Each row is a point on a tangle of strands that fork, close into loops and nearly touch. The rows are in no order.
Two points are linked if the straight distance between their rows is under 65. Some points are linked to none.
q241: [ 19 -12 -24 -13 -11  15   5   3   2  23  -8  15 -36 -17  -2  -6   0   4
  25  -3  -5   3]
q976: [-26   5 -22  -5  15  -5 -19 -13  -4   0 -10  34 -16 -25  -6   5  24  -6
   9  13   1 -12]
q201: [ -3 -12  22  -5 -14 -22   7  -5 -14  26  24  -3 -14  17   8  21   5   2
 -34  10  24 -13]
q417: [-13   4 -12  -2  -8  -4 -36   2 -11  26   6  21 -10 -16 -11 -12  12 -19
  14  26  -3  -8]
q627: [-19  -4  -7  14 -10   4   1  17  11  -7   0 -14  13  13  -8 -13  20  25
  -5 -12 -18  -5]
q999: [ -7  -1   1 -36 -12 -17  12 -12   4  30  14   4  -6 -15  -7   0  23  12
   9  -5  -9  17]
q681: [ 10 -18 -17  -1  12  -3  12  -3  -9   4   8  -3  -3  -8 -23 -21 -26   0
  26 -20  -2  -4]
q114: [ -5  -3  35   4  -9 -10  19  -6   1 -16  15 -24  -7   1   6  -2   7   2
   4 -12  -3 -17]
q983: [ 20   1  11  11  43  -5  10  -8  17  -7   1  -1   2   7  -9  12 -34 -13
 -11   4   9  -4]
q658: [ -1  -4  28 -16  -7 -20 -18   2   4  26  -9  10 -19  10  19  20   2   5
 -24  -8  21  -3]
q276: [-11  -4 -15  -7  14   2  -9 -30  14  -9   4  10 -18  -3   0  -3  29   2
   5 -11  18  -2]
q27: [  4   2  -6  -6  15  -7  22  27   8  -9  -7  -6   8   8 -13   8 -43  20
   2  -8   7  17]
q165: [-13   2  -7 -31   0 -21 -18 -27   5 -15  11 -12 -20  22  22  10  22   1
 -32  20  47  -6]
q280: [-18  -3  27   0  12   8 -11   1  -9 -14  11  11 -24  29  10 -12   4   9
  -2   7  15 -27]
q867: [ -3   3  40  -8   5 -15  -3  -7   9 -14  33 -10  -4   2   7  -6 -18 -16
 -25  -2   3  -6]
q942: [-21  -2  17  -6  40   7   0 -12  17  11  -7   2   6  23   1   3  17   8
  -4  23  -9  -3]
q212: [ -9   4  24  36   1   6 -19  15  20   5  -5  -6 -17  16  12   5 -12  17
  -5  10  10   6]
q807: [-11   8 -10 -16 -22  -5 -19  -4  -1  40  11  -3 -14  -2 -12 -20  21   1
  12  -8 -10  -8]
q410: [ -7  16   6  12  11   2 -18   4  -2 -12  28  -4  18 -10 -21  -7  -8 -11
   1  14 -21  16]
q606: [ -4  -5   9   4 -20  -9  10  -7   9  -5  -8  -1 -17   8  16   9  -2 -18
  12  -8  13 -34]
q566: [ 12 -10   4  12  16  -2  14   7 -29 -14 -12 -13   8 -12 -16 -25 -25  10
   7  -5 -10 -11]
q895: [ 12   3  33   6   5 -22  11   1   9   9  23  -2   6   2   3  11  -1  -9
 -39  18  11 -21]
q885: [-20   9  14  -5   5   2  10   6   3  12  -3  -3  12  25  -8  -2  19  18
   8  12 -18  12]
q537: [ -6  -2  17   5  -8 -20 -29  13  16   2  10   9   6 -10  15  17   5   1
 -22 -18  24  -6]
q700: [ 11 -10 -28  24 -11 -13  -3  -1  13  -5 -17  -4  18   0  -5 -10  11 -15
  -9 -24  22  13]
q287: [ 23   9   2  29   5  11  16   5 -16 -12 -24  -5  12  22  -6 -11 -29 -27
 -16  17   3 -21]
q804: [ 15  -7 -13  11 -28  26 -21  36   2   8  -8  -7  18  12  -4   1 -11  -4
   1  -2 -20  10]
q981: [  7   9   8  16  11   4   1   6  30  -2  14   1 -13  -7  10  12 -10  19
   2  12   4  21]
q115: [ 13   6   6  12  27   5  -4 -14 -16   8  -4  10  -3 -20   4 -11 -15 -24
 -11  24  -2 -28]
q854: [ 33   9 -18  14 -17  30 -17 -17  -5  -6 -15  -5   7 -13  -6  13  -5  -4
  -6 -16 -10  26]
q62: [ 10   7   1   7   3  19  -7  -5   4 -18  10   8  -6 -13  20   1  22  19
  13   8  -6  25]
q214: [-10   5  14  14  -6  14 -35  12 -12 -10  27   2  32  -2  -4  -9  -3 -22
  -6 -25 -20   5]
q792: [ 38   4 -12   8 -13   8 -15 -14   5  -1  18  -9  16 -37   3   4   0 -12
  -1   7  -6  30]
q86: [ -1 -17  13   6 -22 -19 -19  15  -7   9  13  12  -8 -17  12 -10  -7   3
   2  -9  11  -8]
q325: [ -2 -24 -36   6   2  18  13 -10   5  13   1 -19  -5  14  -3 -16 -12 -17
  37 -14 -20   0]
q15: [ 13   2  13  10  -1 -17   2  -9  12   7   5  -8  18 -29  -8  22 -17 -13
  11 -11 -20   4]
q14: [  2  16  -2  -3 -16 -16  22   8   0   6  -9  -4  -3  11 -11  24 -27  -2
   2  -9  13  27]
q66: [-17 -17 -39 -20  11   7   6  23  28  11  11   5  16   6  -4 -10  15  -8
  12  -2 -24  11]
q102: [  0   2  11 -18   7  -4  -8 -19  22   5  -3  -3 -21  16  39  12  15   5
 -12  30  34   7]
q322: [-10 -18 -13  24  30  13   5  34   2 -16  12 -10  -6   3  -7  -6  -9  25
  23   1 -24 -14]
q967: [ 23  16  16   0  25   7  15  -9 -17   3 -14   8   7   3 -18 -18 -22   9
   2   4 -13   5]
q220: [  2  -7 -24  10 -22  -8 -10 -18 -10  -4 -24 -18  22 -11  -2  -2 -15 -16
  12 -38   1   7]
q536: [-32   7  39 -24  24   4  -4  -9  12  -7   7  -2 -13  20  19  -6  -1  -5
  -4  26   0 -20]
q491: [-29  11 -12 -36 -13  -5  25  20   5  -6   8  11  -5  15   2   1   5   8
  12  -6  14   8]
q598: [  9  11  -4   7   3  23   6  18  -8 -17  21  -2   7 -11 -15 -10 -24  10
   4  32 -29  16]
q137: [ -8   2  21 -27 -21  -7  -5  -9   1  -5  14  -7  13  23   2  17  37  15
 -38 -11   7   0]
q7: [  7  -9  26  15 -18 -14   6  -2  12  13  14   3   9 -12   1  23   2 -21
  -8  14 -11 -13]
q494: [ 38   2  -2  17 -19  26  -6   9 -17   0 -12 -13  10  -9 -15  15 -11  12
  -1  -9 -37   8]
q910: [ 27  -3 -17  -3  -3  11  23 -21 -23  16  -6  15 -12 -13   1  -4   7  12
   9  -9  -4  22]
q236: [  5  -7  -8   2 -30 -11  -2  15   4  15 -25  -2  -2   7  -1  -7 -22 -25
  18   6  17 -14]
q488: [ -2  20 -14 -32  -7 -16  13   9  12  -2  -8  14  -2   3  -5  11  -9  -7
 -18  -6  37  10]
q848: [-21   6  21 -35 -18  -1  -5 -26  -8  -2  -5  -7   3  26  20  18  32 -12
 -15   2  14  -6]
q817: [  1  -2 -23  19 -15  -8  -8 -24  24 -16  -6 -11  -6  -8  -2  -5  29  -5
  -3 -22  18 -13]
q344: [ 15  -1  -1  -9  32 -11   6 -22  13   7   0  12 -10  -4 -12   5  -5 -23
 -14   9   6 -29]
q118: [ 40  -3 -14  11  -3  22   2   7 -22  -2  27  10  12 -22  -1  15 -12   2
   0  25 -10  22]
q216: [  2  -9  -9  -6 -26  -1   0 -12  -1  14 -30  -6  13  -8 -10  -5  -1 -27
  20  -6 -13 -13]
q463: [  7  12 -13  31  -4  29 -20 -24  -8 -17  10  -9   3 -10   5   2  18   9
   8 -18 -22  24]
q585: [ -5  17  20  10  19  13   7  -7 -27  -4 -19  11  -5  13  -7 -15 -31 -26
 -12   4  10 -30]
q531: [-23 -12  22 -13 -16  -4 -13 -14   3  10  15 -13 -30  27  14  -9  12  19
   4  -1  21 -10]
q614: [ -9  -6 -29 -15  -2  22  14   0  30  11   7 -10 -11  22   2 -11   6  -8
  22   8 -10  10]
q430: [ 35  -5  -1  11  10   3   8   6  -3  -7   4  -8   9   3 -18  -9 -41 -20
 -23  -4  13 -21]
q783: [ 14  -2 -18  -6  -9  18   1  22  -3  21 -13   3 -16   2  -4  -7   0  31
  20   7 -28   2]
q364: [-23  -7 -23 -27  -8 -10  17  25   1  -7 -20   5   7  -6   0  -4  -6  19
  24 -17 -11   6]
q408: [ -9 -18   6  -9  -3  -8  35  23  -5  -7 -20  13  11 -10   4  -5  14   6
  18   4 -22  -9]
q25: [-12 -10 -19   7 -12  22 -27  31 -17   7  -1  21   6   3  -7   6 -18  -2
  18  -2  -4   2]
q29: [  5  18  36  19   7  -6 -22   7  -6  19 -20   4 -14   2  13  13 -18   4
 -19   2  22 -10]
q413: [ -1  -7  -8  -9  10  18  14   5 -11  -8  -7   8  23 -12   7  -7  10 -10
   2   7 -19   0]
q400: [-10  -7  26  -7  11 -13  -5 -16  12   1  12 -18 -29  21  21  16  23  34
  -3   9  28  12]
q355: [-17 -14 -13   7   9   6  10  18  -2 -23   6 -12  -2   9   3 -32   4  21
  15 -21 -15 -26]
q152: [-12   0 -11  13  -4 -17   1  -6  -8  10   7   5 -14  -5  -3  10  35  25
  -8  21  20  14]
q107: [ 22  16 -36  -7 -16  19   5  15   3 -33 -12 -10   9 -22 -18 -24 -23   2
   1  -2  -3  -3]
q156: [-17  15  10  21  -9   1   0  11 -16  -6 -29  15   2   4  21  24  14   4
  -1  -3  11  15]
q282: [  4  16   3  -4  10 -13  14 -13 -27  10 -17  12   2 -15  -7  -9   0   4
   6   6   8  26]
q449: [-20  -3 -13  27  -2  22 -13  27 -21 -19 -23  10  11   5  16  16 -12   0
  13  -8   9   4]
q581: [ 18   4  10 -30   1 -18   5 -32   0  17  11   1   1  -2 -18 -33  31   4
  -2   8  -1   4]
q299: [-27  -6   5 -41 -13 -26  -4 -12   2 -22 -16 -23   2  18  17  18  28  -9
 -33  15  24 -28]
q722: [  8  17  13   5  26 -14  15 -13   3  -9  -5   8   8 -17  -1  37 -29 -16
 -18 -14  -9  -8]
q968: [ -2 -12 -31  -6  13  11  17   7   0 -22   1  -6   5 -23   1 -32   3  21
  26 -19 -37  -3]
q105: [ -9  -6 -22  -8  18  15  21  11   7  -3  11   9  29   9  -6  16  16  -3
  -2 -13 -22  19]
q223: [ 25  -6   8  26  -1 -17 -17   1  -2 -14   0   2  16  -6   7   3  16  -6
 -33 -22  23   0]
q178: [-27  16   6   8  18  -7  14 -14 -23  -6  -6   3   3 -17 -19 -12  -4  -1
  27  17 -19  32]

A piece is two or more points that can be reached from each other along the links. Count, over all rows, the pieces, the separate loops (a circle has one, a figure eight two, a Y none), the forks (points with three links) and the tips (points with one).
pieces | 3
loops | 2
forks | 8
tips | 10

A tip is a point with one link. Name the tips that can be reached along the links from each point below, in the order of the rows.
q102 | q322, q137, q968
q62 | q214, q86, q156, q581
q241 | q27, q783, q178
